Points on a hilly landscape, in no order, each with its height.
A ball rolls from a point to the lowest of its 6 nearest points, and stops where none of them is lower. Distance is the straight distance between rows; heights are no part of it.
K_878 height 4.32: [ 12  22   8 -12   5  -6  13   5  -5   2 -24  22  -9 -17  23 -10 -10  -9
 -16   4 -25 -26  -5 -16 -25]
K_262 height 5.04: [-24  36 -27 -23 -28  -1  17  -4  -5   5 -16   0  -5 -25   2  40 -20 -11
  27  19  -7 -14 -45 -17 -45]
K_449 height 2.80: [ 29 -10  17   6  14   4  -6  -4  15   0   4   5   3   3  13 -12  11  18
 -16 -22   4  13  29  18  35]
K_854 height 4.90: [ -3 -39  16  17   9  16 -31   4   0 -10  26 -15   4  37 -36   4   6  19
  20   4  31  26  18  19  40]
K_968 height 5.82: [-28  44 -36 -24 -35  -8  14 -12  -7   3 -20   3  -4 -32  14  40 -26  -6
  26  29 -26 -12 -44 -21 -54]
K_771 height 3.44: [ 22  36  13 -23   4 -11   4  11  -4  -3 -45  24 -29 -24  26 -19   3 -11
 -22   2 -25 -21  33 -21 -22]
K_677 height 2.42: [  3  20  12  -7   5 -12   4   4   5  -3 -20   9  -2 -10  16 -17   0  -5
 -16  -1 -21 -19   9 -17 -19]
K_460 height 3.86: [ -1 -32   9   8   2   3 -14  -6   4   0  21 -13   8  12  -6  14  13   4
  12  -9  18  25  14  13  22]
K_718 height 6.59: [-22   0 -16   0 -13  -2  15   1  -9   6   3  -4   2  13  -3   0  -9 -14
   9  13   2  -8 -31  -5 -12]
K_553 height 3.80: [ -8 -37  11  12   1   4 -26   0   2 -10  32 -15   5  13 -29  15  14   4
  21  -3  25  22  -3  11  25]
K_939 height 2.29: [ 27 -29  24  15  23   7 -24  -5   1   3  23  -1  -3  28 -10 -18  -3  31
 -12 -23  18  12  46  35  40]
K_906 height 3.85: [ -1  19   9  -6   8  -7   8   0   1   5 -14  15   1 -11  15 -11 -10  -4
 -14   6 -19 -22   0 -13 -24]
K_452 height 6.16: [ 34 -28  25  23  26   9 -28  -3  -7  -3  24  -4  -2  17 -23 -29   7  37
 -25 -22  22   8  57  38  43]
K_366 height 3.23: [ 14 -20  13  11  14   4  -8  -8  11   6   8   1   1  10   7   1   8  19
  -7 -19  10  18  22  16  28]
K_782 height 6.36: [-19 -17 -11   8 -14  -7  11  -1  -8   2  13 -11   8  10   1   1   3 -11
   6  10   1   2 -14   2 -11]
K_563 height 7.66: [-27  -6 -16  -1 -21  -4  11   3 -13   7  10  -7   8  13  -7  -1  -3 -14
   9  19   3  -1 -30   1 -12]
K_288 height 7.11: [-23   8 -21  -5 -19  -3  17   4  -7  11   0 -11   6  11  -7   5 -11 -13
  15  18  11  -9 -42  -4 -12]
K_891 height 5.03: [-28  28 -21 -20 -20  -1  14   2 -11   7 -14  -5  -3 -11  -5  35 -18  -7
  28  17   6 -17 -47 -15 -35]
K_200 height 2.82: [  9   2   5   9   6  -9   9  -8   7   3 -16  -1   8  -4  10 -22   5   3
 -15  -6 -13  -1  18 -10   1]
K_74 height 2.73: [ 39  -8  17   2  16   8  -5   0   8  -2   6  10  -7   5  10 -23  10  21
 -24 -26   6   8  43  25  39]
K_79 height 2.36: [ 22  14   7  -5   8 -10   7   2   7   0 -27   7   3  -6  14 -28  11   6
 -19  -8 -10  -6  33 -14   9]
K_734 height 5.54: [-26   4 -27   4 -23   3   8   7   0  -1  15 -12   9  16 -18   3  -3 -19
  18  17   9   8 -53   2  -3]
K_7 height 3.49: [ 28 -17  18   5  17   6 -12  -6   9   2  12   5   0  14   2  -8   4  24
 -10 -25  16  12  36  23  40]
K_925 height 2.70: [ 19  22   8  -8  11  -8   2   6   6   1 -33   7  -3 -10  17 -29   8  -2
 -15  -8  -8 -12  35 -19   0]
K_548 height 3.71: [ -6 -34  10  15   2   2 -17  -2   2  -7  18 -13   4  12 -15  13  11   3
  18  -7  23  27   6  11  22]
K_809 height 5.19: [-18 -19  -5  10 -12  -6   6  -4  -5   3  14 -13   8   5  -6   1   7  -9
   2   0   0  11  -8   5  -4]
K_642 height 2.79: [ 29  13   3  -7  10  -3   7   0   8   0 -30   8  -7  -2  19 -34  15   2
 -21 -18  -3  -4  45 -17  16]
K_805 height 4.76: [-11  17  -9 -14   0   3  18   2 -11  12 -11   8   1  -6  12  16 -21  -4
   9   6  -8 -28 -32 -13 -35]
K_525 height 4.78: [ -7  30 -16 -19  -5   7  21  -5  -9  11 -21  12  -5 -22  20  26 -23  -6
   6  13 -17 -23 -31 -17 -39]
K_352 height 3.10: [ 30  22   6 -15  11  -7   9   5   3  -1 -35   9 -11  -7  25 -32  15  -3
 -19 -12  -5 -15  53 -22   4]
K_167 height 2.54: [ 40   1  10  -3  10   6   0   0   8   3  -6  11  -6   0  15 -24  14  11
 -21 -23  -2   9  43  13  39]
K_70 height 3.45: [  1 -14   3  11   4  -8   2 -12  11   7  -4  -9  11  -1   7  -8   7   6
  -6 -11  -7   8  15  -1   3]
K_265 height 5.44: [ 15  34   5 -17   3  -4  13   8  -6  -3 -32  28 -16 -30  28  -1 -10 -14
 -18  13 -29 -23  -3 -17 -28]
K_440 height 4.49: [-12 -39  11  22   6  13 -33   6   7 -16  30 -14   9  25 -47   8  12   7
  21  -1  30  26  -5  12  37]
K_656 height 1.66: [ 17   3   6   5   8  -5   6  -9  11   2 -12   3   9  -5  12 -21  10  12
 -16 -16  -6   4  24  -7  17]
K_147 height 3.69: [-13 -31   4  12  -3   8 -28   5   6 -19  36 -15   8  13 -39  15  17   1
  21   1  29  25  -8   9  26]
K_384 height 3.34: [-29  -9 -16  22 -14   8 -16  13   9 -12  51 -15   7   4 -32  13   9 -15
  17   8  14  20 -47  18  10]
K_123 height 4.91: [  9  31  -9 -19   4   6  19   2  -3   3 -27  23  -8 -31  23  10 -20 -10
  -8   9 -23 -25 -18 -15 -34]
K_529 height 4.36: [ 17  37  10 -21   3  -8  12  11  -6  -2 -39  31 -25 -24  30  -7  -6  -9
 -22   9 -26 -24  13 -18 -30]
K_354 height 5.06: [-14  39 -29 -18 -15  -3  23 -12 -10   5 -23   3  -6 -30  13  33 -24   0
  15  13 -23 -20 -34 -16 -47]
K_19 height 5.58: [ 13  33 -13 -26  -4   5  26   9  -4   0 -40  29 -14 -33  28   6 -15 -10
 -12  12 -31 -22  -9 -21 -35]
K_53 height 3.37: [-23 -26  -4  15  -1   7 -26   7   3 -18  49 -17   8   6 -38  14  11 -11
  14   3  24  24 -29  11  17]
K_78 height 2.08: [-30  16 -24 -14 -20   0  15   9 -10   9  -2  -8   5   8 -10  16 -12 -12
  26  22   7 -11 -48 -11 -18]
K_293 height 3.35: [-23  -7 -19  13 -20   3  -1  11   0 -10  41 -12   5   5 -20   5   9 -16
  15  11  12  18 -42  12   6]
K_396 height 4.83: [-11  30 -20 -22 -14   4  20  -8  -7  10 -21  -1  -7 -21  13  34 -22 -12
  16   9  -9 -24 -38 -14 -36]
K_570 height 2.22: [ 31   8   1   0  13   0   3  -2   9   1 -19   6  -2  -1  17 -25  15   8
 -21 -21  -6   6  37  -2  27]
K_896 height 5.39: [  5 -34  17  10  13   8 -21  -4   4  -2  23  -6   3  28 -18   8   3  18
  13 -12  19  22  22  20  35]
K_643 height 3.19: [ 13  18  12  -3   6 -13   4  -1   8  -2 -25   8  -1 -11  12 -27   5  -1
 -16 -11 -16 -11  19 -18  -7]
K_320 height 4.09: [ 23  38  -1 -29   4 -11  14   9 -10   2 -55  30 -44 -23  46  -5  -5 -12
 -28   8 -35 -20  46 -14 -38]
K_872 height 5.00: [ 13 -39  23  16  10   9 -28   2   1  -2  22 -13   2  40 -29  -1   2  24
  12  -4  27  27  25  25  43]
K_318 height 4.61: [ -6   5   4   6   5  -9   9  -8  -2   9  -8   1   8  -1  11 -14  -5  -6
 -13   3 -16 -15   0  -6 -15]
K_418 height 3.16: [ 18  29  13 -18   9 -11   6  12   0  -3 -39  16 -20 -18  22 -21   8  -6
 -19  -2 -20 -21  34 -25 -15]
K_801 height 5.68: [ 21 -27  24  19  22   9 -22  -1   0   4  23  -7   0  26 -17  -9  -1  31
  -6 -15  21  18  41  35  39]
K_260 height 4.82: [-18  19 -19 -17 -11   2  14   2  -9  15  -9  -1   1  -4   2  21 -19 -10
  17  13   2 -21 -34  -8 -28]
K_156 height 4.69: [  1  24  -1 -13   5   4  17   2 -11   7 -14  16  -4 -14  23   7 -20  -8
  -7   8 -21 -29 -22 -11 -33]
K_230 height 3.70: [-23 -32  -4  26   5  16 -35   8   8 -22  51 -23  14  11 -57  11   8  -1
  20   0  25  19 -32  15  26]
K_28 height 2.47: [ 21 -14  10  10  10   1   0 -12  16   4   0   0   6   2  10  -5   9  18
  -8 -21   3  16  22   7  25]
K_698 height 4.98: [-24 -11 -14   9 -23  -2   5   5  -5   0  22 -13   5  12 -11   3   4 -15
   8  16   6  11 -26  10  -2]
K_758 height 5.09: [  3  38 -28 -21  -8   2  24  -9  -5   2 -28  23  -6 -37  25  22 -24  -4
  -1  13 -29 -22 -27 -24 -45]
K_600 height 3.38: [ 24  31   9 -21   9 -14   5  12  -3   4 -43  12 -23 -20  26 -19   8  -8
 -18  -4 -13 -20  50 -21 -13]
K_296 height 4.67: [ -4 -41  13  10   9  10 -28   3   3 -10  25 -11   3  23 -30  14   9  12
  17  -2  30  29  11  17  30]
K_834 height 4.25: [ -4 -20   4  13  -2   0  -2  -7   7   3  10 -13  11   0   1   4  10   1
  -1  -8   4  19   9   5   4]
K_126 height 2.00: [ -3  -3   8   6   5  -7   5 -10   4   7  -9  -6  13   2   9 -16   4   6
  -8  -7 -11  -5  13  -8  -7]
K_618 height 3.18: [-22 -17 -12  14 -18   1  -6   7   1 -10  39 -16   6   8 -24   9  12 -13
  11   6  12  19 -24  13   7]
K_509 height 5.01: [-12  -3  -1  12  -2  -8  10 -10  -3   8   3  -8  10   1   3  -9   2  -6
  -8   2 -10   1  -4  -5  -6]
K_943 height 3.24: [ 16  26  13 -11  12 -12   3   5   2  -1 -28  13  -6 -13  21 -24   5  -5
 -19  -4 -17 -23  20 -21 -11]
K_659 height 0.77: [ -9 -28   2   8  -5  -1  -9  -4   3  -5  29 -15   8   4 -13  15  17  -5
  11  -9  14  21   0   9  12]
K_181 height 5.29: [ 11 -37  21  16  19   9 -26   0  -3  -2  26 -11   0  39 -21  -9   0  33
   0 -11  23  21  38  34  41]
K_566 height 5.26: [-34  25 -21 -18 -22   1   8   9   0   6  -7  -4   2  -5 -10  26 -12 -18
  33  21   6 -13 -56 -14 -26]
K_149 height 3.03: [-17 -30   2  16  -6   4 -21   3   3 -14  36 -17   7   7 -32  17  22  -4
  16  -1  24  17 -12   9  19]
K_29 height 4.48: [-16 -38   5  25   5  18 -33   7   2 -29  33 -18  16  25 -57   9  12   9
  18   5  33  27 -18  14  37]
K_836 height 4.33: [ -1   9   8   2  11  -9   4  -6   0   2 -16   4   6  -3  15 -21   0  -3
 -17  -2 -17 -11   8 -14  -9]
K_9 height 3.28: [-22 -21  -7  17 -11   5 -19   7   3 -14  44 -14   9  11 -33  11  12 -16
  14   3  16  24 -31  11  10]
K_20 height 4.74: [-11   5  -1 -10   0  -4  18  -1 -13  10  -7   5   5   3  11   0 -18 -11
   1  10 -11 -21 -18  -7 -21]
K_417 height 4.88: [-14   9  -9  -9  -5   2  13   1 -11  12  -4  -2   9   4   2   7 -18 -11
  10  14  -4 -19 -31  -7 -22]
K_750 height 2.72: [-18 -22  -4  11 -15  -3 -10  -2   2  -9  32 -12   4   7 -18  10  16 -11
  11   5  15  19 -12  10  10]
K_985 height 2.71: [  6  -6   2   9   7  -7   4 -12   9   2  -7  -1  10  -1  12 -12   9   8
 -13 -12  -6   4  13  -5   4]
K_619 height 5.10: [ 26 -25  21   8  21   8 -21  -1   6   4  20  -3  -7  19  -3 -11  -1  32
 -12 -26  17  14  42  33  41]
K_639 height 5.18: [ 20  32 -11 -30  -6   3  22  10  -8  -5 -50  37 -31 -37  35  -3 -11 -14
 -19  18 -36 -21   7 -26 -34]
K_630 height 5.94: [-18  -7  -5   6  -5  -5   8 -10  -8  12   1  -8  12   5   3  -3  -3  -7
  -5   9  -7  -2  -7  -6 -13]
K_555 height 2.10: [ 16  -7   5  10   4  -3   2  -9  15   2 -11  -1   6  -5  11 -15  12  10
 -12 -19  -5  10  24   1  19]
K_108 height 3.76: [ 41 -19  27  16  22   2 -22   1  -2  -5  21   3 -10  12  -3 -30   3  31
 -22 -26  13   4  50  32  43]
K_647 height 5.62: [ 19 -29  23  11  20   8 -24  -7   4   1  19   0  -2  27  -7  -7  -4  32
  -7 -17  20  14  39  31  39]
K_665 height 4.99: [ -2  37 -31 -19 -10   5  26  -9  -6   3 -28  12  -5 -36  20  25 -28  -5
   7  14 -26 -21 -31 -20 -45]
K_767 height 5.27: [-30  38 -24 -22 -27 -10  10  -7  -2   4 -14  -7  -4 -18  -6  38 -12 -16
  31  26  -3 -16 -53 -17 -43]
K_691 height 3.48: [-28   0 -20  15 -18   3   1  14   4  -3  31 -14   8  10 -25   6   4 -20
  18  12   8  16 -49  13   6]
K_130 height 4.60: [ -9   9   1  -8   3  -4  14  -3 -10   8  -9   9   6  -1  12  -6 -14  -7
  -8   8 -13 -22 -13 -11 -27]
K_763 height 3.27: [ -7 -26   4  14  -6  -1  -3 -10   2  -1  15 -10   5   4  -1  10  13  -3
   5  -7   6  19   6  10   8]

Call two points neighbours if one is among the 6 nearest of the other. Go from one point of each pair to the other, from neighbour to neighbour, staying as low as possible. Name the highest point that can't be avoided.
K_939 and K_78: K_260
K_677 and K_656: K_643
K_677 and K_939: K_7
K_126 and K_656: K_985

For each start below, name the point where the ball stops.
K_529: K_656
K_734: K_659
K_872: K_659
K_262: K_677
K_968: K_677
K_320: K_656
K_354: K_677
K_665: K_677
K_782: K_659
K_639: K_656
